Points on a hilly landscape, in no order, each with its height.
From any point a ball takes the steepest step (drop divided by distance) to one of its 5 nearest points. It stops when none of these is lower. Distance is the straight distance between rows; heights are no part of it.
k_896 height 16.8: [ 79  83  74  75  97  89 110  91  99 109  82  98  99  56  69 119  83  85
 100 149 133  88  87  95  81 105 100  82 115  87 106 127 111 141 108  80
 100  91 108  92 127  79]
k_439 height 21.5: [106 101 134 108  88 110  98 100 109 125 110 117  94 139 101 121 114  96
 101  53 100  94 117 120 128 111 104 118  72 113 111 121  68 109  75 105
  72  91  66  72  87  88]
k_409 height 53.6: [112 104  69  88 103 135 114 115  97  79 108  85  90  95 132  65  91 121
 111 103  85 108  96 106  74  96 109 103 106 117  90  85 108  56  73 124
 105 114 140 141  79 127]
k_633 height 28.5: [ 66 110  69  58  78 108 126  81  86 112  67 103  66  68  79 139  79  82
 106 129 119  62 109 102  91  95  87 105 122 104  97 124 112 108  87 110
  93 106 123 110  90 107]
k_308 height 55.2: [ 97  96  88 101 115 118 106  99  96  79 101  95  96 100 113  76  87 102
  99 103  85 109  94 109  94  91 100 106 106  95  86  85 115  71  89 107
 109 110 111 123  97 121]
k_273 height 5.2: [100 104 131  91  89  87  97  93  97 124 120 111 101 129  97 118  99  93
 104  88 101  86 103 105 122 112  90 105 103 106 107 113  83 117 111  94
  87  99  75  78 105  80]
k_909 height 33.4: [108 103  83 102  97 115 102 133 105  86 101  85 105 111 128  78 107 109
 116  73  84 119 105 119  85 107 112 123  86 125 101  78 102  60  76 120
 104 109 145 121  86 121]
k_840 height 19.4: [125 109 116 118  96 100  84 131 119 102 121  87 125 136 127  86 110 119
  90  57  93 122 106 121 101 120 106 115  69 129  98  88  75  86  93 118
  93 113 107  94  96  94]
k_193 height 36.8: [ 65 112  56  66  85 107 122  92  80  97  71  96  76  48  83 120  66  90
 100 146 126  59  95  82  74  82  98  99 134  87  88 115 114 109 102  93
 102 108 118 123 106 107]
k_410 height 40.2: [ 99 101 124 106 102  76  92  87 105 124  97 111 114 103  81 113 114  91
  90 102 107 102  81  99 112  96  86  88  96  82 110 115  88 151 121  84
 106  80  86  70 111  72]
k_340 height 29.5: [126  92 114 132 117 100  89  96  94  85 104  93 117 120 117  82 125  91
  85  90  75 139  96  89 117 111 103  82  83  82  93  57  98  87 108  94
 124 106  89  95 116  98]
k_58 height 34.4: [104 104 122 117 102  79  79 101  95 106 101 104 112  87  87 106 113 105
  98 112  91 122  77  94 110  87 105  81 103  88 111  89 105 125 130  73
 120  88  79  86 118  89]
k_766 height 46.2: [102  94 104 102 117  87 103  97  94  99  94  97 102  76  89  86  90 100
  99 117 107 100  94  90 102  82 100  85 121  83  99  91 113 105 120  82
 119 103  99 107 103  99]
k_593 height 32.4: [ 95 102  85  93  99 111 103  89  93  78  95 103  83  63  91  85  85  93
 104 138 121  88  92  78  89  84 102  87 127  81  88  90 128  97 103  89
 121 103 107 129 112 116]
k_662 height 27.7: [104 100 122 113 113  90  79  91  99  88 100 104 110  81  85  86 102 101
  91 120  98 105  83  80 108  88  96  86 103  82  98  77 124 113 121  82
 122  96  99  97 109  93]
k_78 height 19.9: [120  98 110 144 104 100  91 116 108 100 124  82 119 141 110  87 120  98
  86  62  90 123 112 115 107 120 117 111  68 113 106  92  65 100  96 111
  98 107  93  91  98 104]
k_736 height 32.2: [119  97 107 130 120  85  73  84 110  73 101 101 123  80 109  79 134 106
  84 112  64 140  88  84 110  99  84  70 110  73 100  66 109  95 109  82
 126  99  88  99 122  89]
k_472 height 21.3: [118 111 123 131 108  86  81 113 116  90 116  84 131 132 116  64 114 105
  78  64  81 132  99 114 124 116 108  93  69 113  96  72  81  89  98 107
 110 117 102  98 108 110]
k_280 height 19.6: [107  84 101 121  97 100 108 105 114  83 114  95 119 136 112  98 115 117
 100  60  90 111 108 121 105 113 103 125  75 122  94 104  78  87  77 106
  80  97 108  87  83 104]
k_880 height 53.5: [109  93 119 103 103  98 107 107  93 102 109 110 101 120 100 104  98  97
  98  98 102  90  95 105 100  99 102 109 109  89 105 114 107 103  99  96
  85  94  86  95  98 105]
k_240 height 75.7: [ 95  91 105 100 107  70 103  90  95 118  95 105 106  89  77 120  99 104
  94 123 100 100  85 101 108  96  89  87  98  83 120 114  92 145 131  81
 104  91  80  70 133  77]
k_637 height 24.9: [115 100 101 118  92 104  90 123 111  95 116  92 111 124 116  71 101 116
 101  76  75 129 105  99  98 108 111  97  91 131  95  81  92  71  83 119
 103 116 118 102  97 109]
k_188 height 4.6: [104  98 105 101 102  89  83  82  93  89  90  96 115  76  85 104 108 108
 100 125  96 118  92  71  97  71  93  72 116  77 104  80 125 127 122  74
 116  93  97  98 119  86]
k_488 height 34.6: [ 95 107 108 100  97  93 111  83  96 122  88 107  85  96  84 120  88  85
 118 107 121  80 101  95 103 102  83 100 119  94  96 124  89 117 120 113
  86 104  92  90 101  87]
k_621 height 22.1: [121 112 128 141 114  83  86 105 107 102 122  91 120 135 109  94 120 110
  86  71  89 122 106 120 118 114 109 100  69  97 108  97  78 111 106  87
  95  95  64  74 112  91]
k_867 height 52.7: [ 89 102  78  84  89 121 122  93  92  82 103 107  86  90 116 102  96 106
 110  99  96 103 106 102  83  93 110 115 113 111  83 100 116  67  72 110
  83 109 112 138  84 123]
k_699 height 38.7: [103 105  76  96 112 119 110 101  84  66 108  91  88  89 121  66  96  98
 107 129 101 103 105  93  77  92 113 102 119 101  83  81 126  72  85 112
 103 119 126 143  90 127]
k_913 height 28.3: [ 78 105  99  67  86  95 119  86  89 117  85 110  87  91  88 129  80  94
 110 108 108  71 101 101  98  97 102 110 111 100  99 124 101 118 103 106
  80 100  93 100  93  89]
k_236 height 32.3: [ 87 108  76  76 100 111 103  79  79  73  88  92  86  65 105  77  85  88
 109 144 108  89  90  76  79  72  94  89 142  82  80  91 145  78  98  89
 122 104 135 145 107 127]
k_759 height 31.5: [101  93 106 112  97 114  98 104 116 113  95 105 100 139 117 120 117 106
 107  46  94  95 132 116 122 126 108 135  57 135 111 120  92  85  76 118
  62  94 107  69  60 104]
k_500 height 18.6: [ 68  90  72  65  90  93 129  93  92 116  86 117  88  50  78 124  63  79
  97 132 125  68  90  99  85  91  98  95 123  83 105 142 110 139 112  78
 111  95 104 104 111  76]
k_287 height 82.9: [105  94 113 100  94  72 102  92  95 121 100 100 106  94  81 109 101  96
  98 119 114  89  82  84 102 102  93  87 112  91 100 102 105 128 129  81
 110  96  93  93 115  87]
k_856 height 42.9: [ 92  89  90  91 106  89  90  91  93 123  92  95 114  67  68 100 115  91
 100 144 113 103  82  74  95  99  78  82 123  73 107  93 119 136 132  71
 111  94 104  98 125  84]
k_239 height 24.3: [124 115 131 146 115  88  74 117 109  92 120  88 130 135 112  68 121 109
  82  79  67 139 100 107 132 123 104  89  81  85 108  82  87 104 101  98
 115  94  80  88 117  90]
k_39 height 20.8: [111  93 111 102  96 104  98 109 113  99 109 105  97 142 122 114 109 107
 105  56  95 105 119 129 102 112 102 127  74 128  98 106  80  86  77 119
  77  96  98  78  62 100]
k_362 height 21.0: [130 103 104 111  87 105  91 133 117 103 111  71 127 126 116  77 105 109
 102  52  80 125 108 105 107 112 124 117  75 133 121  72  84  84  89 120
 115 124 127  99  97 120]
k_200 height 17.4: [101 108 132  96 103  80  93  98 111 131 111 113 105 114  79 114  88  79
  85  89 102  92  86 104 113 103  89  94  89  78 111 128  83 141 117  90
 104  90  59  64 112  75]
k_143 height 31.1: [116 103  98 113  98 122 104 141 108  93 111  75 114 111 129  67  95 121
 119  64  79 120 120 108  95 106 128 122  85 134  95  66  96  61  90 132
 109 128 135 130  79 122]
k_59 height 36.6: [ 96  99 103 101  99 111 106  92 101  88  99 104  84 117 106 101  98 105
 111  91 103  92 110 102  95 104  97 110  99 107  98 100  99  78  78 107
  89  95  97  99  78 103]
k_604 height 36.9: [104  88  98 111 117  94  92  93  93  84  98  99  94  83  96  85 112 103
  94 137  92 104  94  88 107  79  90  84 116  80 101  80 120  98 115  97
 120  94 105 110 112 109]
k_461 height 44.3: [ 90  99  95  99 109 112 103  99  92  90 113 116  89  99 107  72  89  96
 104 114 104 100  96  94  91  89 102  98 119  95  83  90 120  76  89  99
 109 113 108 130 100 118]
k_394 height 30.3: [112  99 113 123 122  86  83 104  99  84 100 100 114  97 102  77 121 100
  96 104  86 129  90  82 116  98 100  75 104  81  96  70 121  94 109  83
 116  83  88  96 115  93]
k_715 height 18.5: [102  92 118 117  95  92  96 115 113 107 117  95 112 150 115  96 109 109
  94  45  94 113 115 121 116 119 100 121  72 127 102 108  73  95  85 116
  89 109  95  76  82  89]
k_687 height 29.9: [131 101 117 141 114  95  78 114 105  83 112  82 134 114 109  77 129 114
  80  77  63 154 104  94 128 107 111  81  89  78  96  59  95  91 111  95
 125  93  88  92 116 105]
k_35 height 37.5: [ 91 108  77  96 118 107  98 103  85  77 100 107  82  91 100  72  91 100
 100 128 101  84 101  87  88  88  95  98 107  88  77  96 136  82  91  96
 117 109 110 125 109 110]
k_938 height 27.8: [105  95  80  97 108  78  82  80  86  91  98 101 107  50  84 103 115  93
 103 144  92 124  87  62  85  78  90  69 132  70 111  77 139 105 121  75
 126 104 107 109 113  93]
k_257 height 15.0: [ 88  93  91  73 100  88 116  88 106 127  95 112  93  85  86 129  72  96
 110 112 128  81  99 106  88 104  96  95 117  95 121 140  97 143 108  92
  92  85  88  80 106  80]
k_36 height 20.9: [124 102 100 115  84 114  92 138 113  93 117  70 118 122 123  66 100 128
 123  52  70 126 110 111 102 115 120 120  77 144 103  67  86  73  95 122
 104 126 145 115  74 131]
k_368 height 33.3: [101 105 102  86  88 110 114  84  94 117  94 112  84 111  92 118 100 100
 111  92  90  70 117 108 110  98  99 116 107 111  97 123  92  97  85 122
  71  99  89  93  75 102]
k_864 height 46.0: [116  85  98 112 113 112  99 112  97  82 107  86 114 113 124  60 104 115
 100  86  81 124 106 107 100 102 113  88  89 105  87  74 106  79  92 115
 121 105 116 114 108 116]
k_999 height 34.1: [ 90 105  78  84  99 101 105  84  96  87  99 105  87  78 104  97  90 104
 104 133 109  73  97  87  90  80  97  94 119  89  93 104 119  84 100  98
 102 101 110 120 104 115]
k_587 height 21.7: [ 84  87  73  80  90  91  98  88  88 111  83  94  99  50  79 119  81  93
  97 154 124  82  82  78  69  90  96  87 123  75 109 114 117 134 111  77
 105  95 113 105 129  91]
k_355 height 35.6: [103  92 108 101 105 103 110 107  92  97 103 105 106 117 115  81 101  94
  95  84  98 120 114 108  94 106 103 109  98 119  86  85 103  86  85 111
 104  97 104 105  90 107]
k_167 height 24.7: [111 110 126 118  91 100  93 114 109 113 119 119 108 135 103 124 115  95
  84  67 101  95 107 111 112 104  98 103  74 105 106 116  71 109 103  99
  89  97  46  65  94  79]
k_905 height 20.1: [126 117 128 138 103  87  73 111 119  98 127  80 127 145 117  95 120 111
  79  41  89 115 109 123 122 125 116 104  63 108 110  93  63  98 100  97
 105  98  72  77 106  96]
k_762 height 21.2: [114 105 120 124  97 107  95 113 102  99 118 111 108 142 107 101 106 101
  81  63  89 111 101 113 105 117 100 112  78 106 109 103  84  99  90  99
 100 106  72  84  90  93]
k_345 height 36.3: [ 75 105  98  76  92 119 123  88  90 120  78 114  62 124  94 129  96  92
 114  92 114  67 123 110 111 110  99 122  87 123 105 133 104  84  76 129
  65  86 105 105  61 118]
k_624 height 26.1: [ 80 112  74  60  89  98 111  87  88 111  79 104  62  76  86 139  83  80
 121 122 113  59  94 105  99  99  97 113 116  98  90 128 105 117 104 111
  94 100 106 103  82 107]
k_678 height 49.1: [ 93 112 109  86  99  96 108 100  91 108 102 106  95  84  84 110  91  92
 105 114 106  93  95  88  95  85  93  88 113  95  96 106 104 107 117  95
  95 106  95 101 111  92]
k_769 height 56.4: [106 101  84 109 101 119 104 117  98  82  94  87  95 104 121  66 102 120
 110  99  92 111  97 108  84  99 103 108  97 115  89  77 108  62  85 122
 103 116 128 139  96 121]
k_374 height 19.2: [ 62 113  67  61  77 103 125  92  97 108  80 103  79  64  81 153  67  90
 115 124 117  59  91 105  73  97  96 106 123  98 112 130 104 125 103 101
  96 102  95  94  96  82]
k_303 height 14.0: [ 99 101 117 110  89 104 107 103 108 100  99 110 102 140 105 124 109  97
  98  52  94  89 117 112 114 123  97 128  80 116 102 114  77 100  95 119
  71  93  81  76  74  91]
k_108 height 31.2: [136 112 124 146  97  95  74 130 124 102 120  62 132 135 116  68 121 131
  90  56  70 139  99 115 129 123 128  93  60 126 119  63  75  83  95 115
 123 109 106  97 120 117]
k_414 height 22.5: [125  83 105 102 106  84  70  82 105  97  92  95 117  50  85 105 117  92
  94 137  96 129  77  65  82  70  84  66 127  71 110  80 120 125 144  67
 113  99  99  97 125  71]
k_839 height 40.6: [ 96 106 111  96  95  85 103  95  96 116 104 114  98 108  92 123  84 101
  93 110 106  83  92 104 100 103  82  95 103  97 110 126  92 121 108  92
  95  94  77  80 108  86]
k_585 height 15.7: [119 100  91 112  99 116  98 136 106  99 101  91 114 122 127  80  99 117
 124  58  83 108 124 116  96 103 114 129  78 154 102  75  89  59  81 127
  99 112 129 102  73 122]
k_676 height 32.5: [ 78 111  81  70  96 104 101  82  83  77  89  98  81  57 103  88  69  88
 105 148 118  87  89  81  76  74 104  89 129  86  94  97 135  91 111  93
 112 103 130 140 108 117]
k_173 height 34.8: [ 92  89  90  96  91  78  98  91 106 122  94 107 109  75  58 121 107  85
  92 126 111  94  80  91  90 108  84  76 103  78 139 131  90 159 116  69
  95  79  75  59 127  68]
k_519 height 22.7: [ 83 108 104  81  93 109 115  79 100 135  91 120  83 104  98 142  91  91
 114 101 114  77 108 112 102 109  97 118 111 100 109 124  84 110 100 105
  74 105  80  78  75  91]
k_352 height 22.3: [131 104 126 139 105  86  77 123 122 102 129  70 124 142 114  84 112 105
  79  51  72 141 102 113 130 122 118  96  58 114 105  85  60  96  98  91
 119 110  79  94 113  96]
k_877 height 32.0: [102 100  95 103  99 113 103  97 107  99  91 104  93 128 109 107 113 116
 103  63  81  91 123 117 106 110 101 129  77 125 108 113 102  76  80 121
  77 102 111 105  71 110]
k_681 height 51.8: [104  85  89  91  96 127 106 105 111  87 102  94  94 105 128  91 105 107
 112  86  86 100 115 111  96 106 106 114  94 125  90  95 110  52  80 120
  93 103 127 113  74 114]
k_428 height 39.3: [ 85  97  85  88  92 121 109  97 103  97  89 109  72 113  98 125  99  97
  97  82 107  78 114 102 107  96  96 123  95 116  95 118 107  88  88 121
  82  88  95 101  76 100]
k_369 height 20.0: [131 106 116 130 104  95  89 129 124  96 122  72 116 133 116  78 112 106
  84  62  88 123 105 118 117 120 117 111  69 121 113  82  70  94  89 114
 105 115 106  91  99 111]
k_870 height 33.7: [ 93 104 107  77  94 113 114  89 106 121  83 110  76 129 101 134 103  86
 109  83 117  78 119 114 117 102  99 120  91 110 109 122  83  91  79 107
  56  81  86  88  65 107]
k_123 height 8.6: [ 73  89  75  75  95 101 120  87 116 111  93 118  87  61  76 129  78  82
 100 133 122  65  92  94  75 103  94  90 114  92 114 138  97 154  98  81
  89  93  93 100 116  76]
k_875 height 31.0: [113  97 110 128 110  88  88 117 105  83 116  98 108 116 113  73 113 104
  82  91  84 133 100 112 114 111 105  93  85  93  89  81  90  90  91  98
 112  98 101  95 107 117]
k_802 height 34.9: [ 76 115  83  56  77 106 132  85  73 105  83 109  69  63  88 138  67  76
 105 128 123  59 105 103  81  99  94 112 131  90  85 107 107  96  94 116
  96 108 122 119  80 121]
k_437 height 51.2: [ 95 104  96  78  97 104 115  94  94 103 101 117  91 108 104 102  86  84
 102 102 102  90 100  93  96  85 103 108 114  97  94 114 106  90 102 102
  97 103  92 109  88  91]
k_915 height 20.2: [109  95 107 111 100 122  96 127 100  93 107  91 103 133 127 103 118 113
 109  53  84 121 117 118 113 118 108 133  63 144 109  97  71  76  81 129
  86  97 108  83  68 102]
k_506 height 11.8: [103 101 107 103  97  89 100 101  88  88 106 108  96  98  93  75  97  92
 105 112  97  98  89  93 104  98 109  86 108  88  88  93 103  90 111  98
 109 109  99 112 108 114]
k_212 height 37.0: [ 93 103 119  83  85 109 111  94 104 116  87 118  86 121  97 136 103  97
 111  71 108  77 126 111 120 108  86 114  90 113 105 120  82 102 107 114
  66  88  65  71  75  91]
k_175 height 28.9: [127 106 123 137  98  97  90 135 119 102 115  64 122 125 117  62 118 116
  94  57  70 142 103 101 105 118 126  91  67 113 102  68  85  89  99 118
 121 109 117 103 114 118]
k_359 height 28.4: [122 101 104 126 105 102  92 130 105  93 117  76 126 121 115  65 110 118
  94  79  82 132 111 102 101 113 119  93  78 103  96  69  86  87  92 106
 115 113 105 109 104 120]
k_336 height 23.8: [102  99 124 113 109  97  93 105  99  95 115 105 110 135 115  88 108  98
  91  78  91 118  96 113 111 104 102 104  84  95  95 106  84  94 100 100
 107  96  76  90 102 101]
k_281 height 47.9: [ 91 104  98  97  99 114 106 104 111 114  85 103  88 134 118 110 109 104
 116  59 105  80 126 113 121 115 109 136  62 140 112 125 100  67  72 119
  73  90 114  96  69 119]
k_256 height 30.4: [ 97  94 101 104 113 100  87  89  90  82  81  89 100  55  85  76 107 108
 103 145  98 117  97  63  84  75  96  75 127  81  97  65 141  97 128  82
 120  96 105 123 108 105]
k_785 height 42.8: [ 65 103  59  57  84  97 115  94  90 109  86  99  75  46  75 132  57  74
 103 147 123  66  84  88  68  87  99  98 136  85 109 114 105 124  98 102
  96  99 121 125 106 102]
k_838 height 41.1: [107  94 117 113 112  90  84 106 101  90  97 104 109 109  98  74 108  94
  99 115  91 115  90  85 106  90 101  82 105  80  93  87 115 106 118  84
 103  95  97 102 128 108]
k_324 height 45.3: [ 97  95 100  92 105 126 108 112 102  96 103 105  96 109 117  88  95 102
 102  88  82 107 107 108  99 109 106 114  96 112  80  85  95  70  88 108
  84 107 125 115  80 113]
k_684 height 62.7: [112  90  90 109 117 116 104 107  96  84 115  90 107 101 112  57  99 104
  97 107  91 123  96  98  94 107 107  85 100 103  70  81 109  68  80 110
 119 109 114 116 107 114]
k_780 height 13.6: [ 82  99  70  63  81 102 121  86  98 107  93 108  83  69  74 145  68  79
 109 128 134  73  90 105  84 106  87 100 117  87 110 147  85 146 108  96
  95  96  99  94 100  80]
k_198 height 19.8: [119  90 109 110  99 118  90 117 116 108 119  81 117 127 116  88 107 109
 103  51  85 116 110 122 104 112 118 125  61 140 100  96  73  73  86 127
  89 118 118 101  83 111]
k_567 height 24.5: [112 118 132 130 104  81  90  99 114 103 118 115 109 123  98 104 115  93
  83  83  97 108  98 101 129 111 101  90  79  97 103 100  80 126 116  84
  97  97  65  76 111  72]
k_486 height 24.8: [106  96 117 108 110  69  73  87 100 102  91  94 113  65  84 108 124 100
  95 121  92 111  85  76  98  79  91  77 115  79 109  81 121 110 136  74
 118  93  80  85 118  87]
k_570 height 28.2: [ 91 102  95  85  95 108 107  86  92 127  79 106  72 103 104 127  93  90
 111  94 114  68 114 112 104 109  99 120  97 108 106 131  98  91  86 120
  66  92  88  97  76  99]
k_91 height 39.8: [ 90 102  86  85  98 104 115  91  90  91  91 111  79  88  88 109  80  96
 105 119 109  74  92  93  83  94  99 104 123  99  74  98 117  80  80 106
  99 105 109 119  98 106]
k_613 height 47.8: [ 94  97 113  87  96 103 103  93  94 113 105 117  92 112  96 115  90  97
 105  97 104  76  96 108 103  96  96 110 109  97  83 118  84 106 100 105
  85 101  82  88  88 103]
k_833 height 23.9: [118  90 121 131 112  98  89 114 112  94 119  89 120 133 116  86 114 113
  87  83  86 139 100 115 116 113  99  88  70  89 101  81  82  87  95  92
 107  94  91  98 113 106]
k_851 height 33.0: [ 85 112  76  63  89 101 109  87  89  94  85 100  78  67  99 107  79  97
 110 132 129  70  85  87  85  77  95  98 126  83  88 103 125  93 100  94
 108 112 123 130 101 115]
k_127 height 14.1: [ 73  86  78  87  94  91 112  81 107 112 103 118 102  60  64 132  86  89
  87 137 135  86  84 109  78 114  94  83 110  82 128 146  95 160 115  76
  99  85  90  80 137  65]
k_346 height 22.4: [100 112 112 113  90  98  98 103 106 106 120 108 104 135 113 115 123 109
  96  47  93 112 123 114 120 114 102 125  68 110 103 108  74  95  86 107
  82  96  64  74  94  89]
k_268 height 37.3: [ 67 109  41  55  83 101 124  97  97 105  71 102  67  45  88 146  74  79
 104 137 123  59 103  89  72  86  95 107 126  99 104 142 100 135  94 111
 109  92 105 112  97  95]
k_948 height 10.3: [109 108 128 137 102  99  94 117 125 109 117  91 125 154 106 108 119 105
  80  30 100 102 110 115 121 124  99 118  63 125 112 105  56 100  90 108
  94  97  67  70  81  78]
k_940 height 33.8: [ 89 104  85  79 100  92 107  78  83  98  89  98  81  66  87 108  85  89
  97 133 114  76  94  88  76  80  95  92 126  88  83 104 121 118 106  97
 119 100 106 113 113 110]
k_925 height 30.7: [100  91 107 112 107 109  98 107 100  91 120 103 113 121 117  77  97 113
  90  84  98 111 100 110 106 101 109  89  87 105  87  86  83  88  90  97
 111 109  96 111 105 105]
k_595 height 40.5: [ 96  96  85  99  93 122 117 113 108  90  92 104  98 130 104 101 109 111
 108  78 102  84 116 113 107 115  96 116  91 125  81 104 106  70  70 117
  81  91 109  97  71 109]
k_451 height 19.7: [ 85 103  70  72  95  89 111  96  91 111  94 108  88  75  76 128  73  82
  96 139 122  75  72 101  89  98  97  96 131  95 104 125  97 148 115  95
 103  88 103  82 124  86]
k_921 height 23.1: [109  97 128 107  91 107 104 107 112 105 106 105  94 130 111 100 105  96
  95  69 110  91 110 107 116 104 103 116  85 104 104 115  71  98  78  99
  72  96  77  79  81  89]
k_683 height 36.7: [108 108 119 106 111  88  97  93 106 105 108 111 101 119  92 107 100  94
  96  96  96 103 104 107 109  95  99  82  97  89  92  95 100 114 114  87
 106  90  71  86 111  85]
k_603 height 16.3: [ 95 104 110  84 100  89 110  90 105 128  96 111  89 111  87 128  82  86
 101  94 119  85  99 103 110 104  90 102 102  94 120 125  84 122 108 101
  88  92  70  82 100  82]
k_337 height 25.3: [114 103 124 120 119  93  89  99 107  82 114 103 108 106  98  91 125 110
  79  90  83 121  94 101 113 110  96  79  89  89  98  77 107 108 107  86
 115  87  77  75 116  81]
k_770 height 23.6: [112 106 134 131 105  83  82 102 112 104 110  98 115 118  96  87 121 104
  88  85  92 111  89 100 120 103  95  93  87  88 109  93  78 110 117  81
 105  90  65  78 122  96]
k_184 height 33.1: [ 82 107  84  79 105  92  93  88  93  90  86  92  81  66  89  95  83  92
  96 146 115  83  86  83  86  81  95  97 124  80 100  98 114 112 113  93
  99 102 113 117 115 106]
k_908 height 10.1: [115 108  84 108  98 115  99 131 107 106  80  98 102 123 128  98 102 123
 121  56  98  95 119 118 107 117 123 129  65 148 104  79 102  58  81 132
  87 107 148 103  68 132]
k_379 height 27.9: [110  93 108 107 120  85  85  95  83  74  95  98 107  82  99  86 116  98
  99 136  92 111  95  79 106  86  99  77 123  72  92  76 120 103 121  93
 119  92  97 112 123  99]
k_551 height 52.5: [107  95 100 114 116 100  94 103  92  78 103 114 102 101 107  76 105 108
  96 120  84 115  99  96  93  93  97  86 110  86  85  80 117  80 103  93
 112 108 109 115 107 114]
k_853 height 31.8: [ 92  99  84  96 122  95  89  90  87  83  77  84  86  55  92  78  90 102
  92 149 103  99  88  73  90  70  95  82 128  79  92  83 144 102 114  75
 125 102 118 130 124 123]
k_491 height 58.2: [100  92 110 103 103  83  83  97 101 115  92  94 109  82  83 106 109 102
 102 124 106 108  87  80 107  91  92  69 106  84 109 103 106 129 130  74
 107  83  93  83 123  79]
k_69 height 33.5: [ 79  85  95  79  97  78  97  94 100 119  84 100 104  73  67 114 105  97
 105 138 124  88  76  96  89  97  91  87 114  78 115 111 105 142 121  73
 110  82 104  82 129  67]
k_92 height 57.9: [ 96 103  82  96 101 109 107 106  90  86 106 102  98 103 122  81 100 109
 107  99  86 106 112 102  88  93  97  96 107 108  89  90 122  76  74 115
  99 102 118 120  81 114]
k_922 height 25.0: [109 109 134 126 105  79  86 105 114 104 123 104 116 145 107  97 114  98
  85  48  97 117 105 121 139 112 114 101  78 106 113 111  65 119  92 101
  93 102  57  70  93  83]
k_176 height 24.6: [107  88 105 111  97 120 110 100 106 105 109 107  93 131 109  98 105 109
 104  65  87 102 109 112 107 109 101 127  73 129  99 115  92  84  82 109
  83  90  96  95  65 102]
k_533 height 45.6: [ 92  99  75  87  97 125 109  97  88  77 102 102  92  91 107  87  83 104
 104 121 108  94 103  97  80  92  94  93 123 103  77 104 121  67  92 114
  94 103 117 136  96 112]
k_661 height 35.4: [ 93 105 109  99 105 117 108  93 102 119  87 116  89 129 116 116 107 110
 106  68 117  87 121 113 115 114  98 131  77 128 107 125  86  80  68 118
  81  90  95  98  67 102]
k_290 height 22.8: [ 84 107  98  70  94  96 112  86 101 116  89 112  93  88  77 127  90  89
 103 123 119  72  96 109  98  90  93  88 112  78 117 123  91 144 114  87
  99  90  99  88 113  76]
k_306 height 34.2: [ 83 102  99 101 120  93  89  90  79  92  86  89  97  55  93 100 111  90
 103 142 110 103  84  87  90  77  89  82 128  71  94  97 123 120 117  77
 112 101 111 107 116  97]
k_583 height 58.3: [111  99  69  87 105 124 105 121 106  81 108  90 104 108 130  66  93 121
 107  96  88 107 113 113  90 100 117 114  97 115  87  84 109  63  72 139
 101 118 144 134  81 121]
k_440 height 53.0: [ 88 104  85  84  98 119 122  90  91  97  87 110  76  84 106 107  95 101
 105  95 101  87 114 106  90 102  95 109 103 108  86 115 112  72  74 118
  82  99 116 113  67 123]
k_295 height 27.4: [104  90  91  96 113  80  86  74  87  83  79  85 111  42  95  90 110  98
  98 140 102 120  79  52  72  52  85  79 132  66  98  67 135 107 138  73
 128  99 110 113 125  94]
k_5 height 35.7: [ 83 106  78  72  86 103 105  91  94 110  77 100  80  68  88 127  79  91
  99 133 128  61 102  90  85  90  94 100 132  92  97 109  99 110 111 101
  99 103 111 119 106 105]
k_649 height 28.1: [119 100 120 117 109  95  81  79 104  83  94  95 114  63  96  93 131 108
  99 119  79 133  92  74  96  83  84  85 122  70  99  75 121 104 140  77
 125  99  90  92 116  75]
k_397 height 34.0: [ 96 112  71  88 104 120 105  91  76  75 104 102  80  76 112  68  92 104
 109 142  93  82 101  86  75  79  99  98 120  89  76  90 127  57  80 101
 116 118 127 142  96 129]
k_102 height 52.4: [ 97  82  97  98  88  80  86  92 107 108  90  96 120  42  70 114 110  95
  93 147 115 113  86  81  85  89  92  72 116  61 113 104 113 149 132  65
  99  92  95  85 138  67]
k_237 height 61.0: [ 95  99  92  86  94  90 102  98  90 110  94 100  99  72  84 112  85 101
 106 122 115  89  90  90  96 101  89  93 120  86  99 110  95 121 116  93
  97 103  99  98 122  92]
k_151 height 25.1: [103  98 112 106  95 113 108  99 102  97 120 113  98 124 107  94 110 102
 107  80 100 103 114 111 100 105  96 114  82 115  95 105  91  80  80 110
  84 108  93 102  79 103]
k_62 height 45.7: [ 92  93 103  78  89  84 102  89  95 124  90 106 109  78  70 128  95  88
 105 128 120  83  87  98 100 107  91  89 104  88 118 121  87 143 121  78
  91  87  86  79 120  76]
k_172 height 26.0: [113  95  90 105  92 114 106 122 102 112  96  91 112 112 120  84 102 123
 125  67  75 108 107 112  96 107 108 119  89 147 103  75  98  57  81 136
  84 113 139 118  77 134]
k_459 height 11.5: [ 94 100 106  97 102 109 109  98  87  84 105  98 104  97  91  89  83  94
  98 113 110  92 103  94  95  79  98  94 111  98  96 103 112  95 106 100
 107 108 106 111 103 101]
k_191 height 44.6: [ 97  95 118 118  99  92  80  87 102 104  94 103 108 100  92  95 104 101
  97 100  95 103  95  82 110  94  93  85 106  85 107  84 100 110 116  78
 102  93  80  99 117  93]
k_112 height 47.2: [ 94 100  87  86  94 107 112  94  95  93  94 108  82 106 107 103  97 103
 114  91  99  85 115 113  97 103 100 117  98 118  90 113 112  72  73 124
  90  99 105 107  74 115]
k_23 height 18.3: [ 67  71  78  87  96  86 109  91 111 120  92 113 105  62  63 131  94  84
  92 144 130  98  77  89  97 108  90  87 107  87 131 131  98 157 110  71
  89  83  98  73 134  64]
k_54 height 56.7: [ 96 103  91 107 102 119 102 105  90  90 111 102  99 110 109  78  85  99
  92 107  93 115 100 105  92 104 101 101  99  97  85  76 104  72  89  98
  99 112 107 122  98 113]
k_6 height 68.4: [ 88  97 117  98  98  92 101  75  94 109  94 106  99  98  91 106 103  91
 103 121 105  98  89  88 106  92  97  95 109  92 102 107 102 101 120  89
 111  96  97  91 106  96]

Where does a ball stop that starts at each point below?
k_397 -> k_188
k_736 -> k_948
k_394 -> k_948
k_802 -> k_123
k_193 -> k_123
k_345 -> k_273
k_851 -> k_188
k_870 -> k_273
k_428 -> k_273

Call two points neighbours if one is among the 5 nearest of the other. Go from one point of each pair to the other, from neighbour to neighbour, staying as low as possible. Name the highest point that can't be avoided.
k_273, k_123 -> k_603
k_188, k_303 -> k_394
k_908, k_948 -> k_198
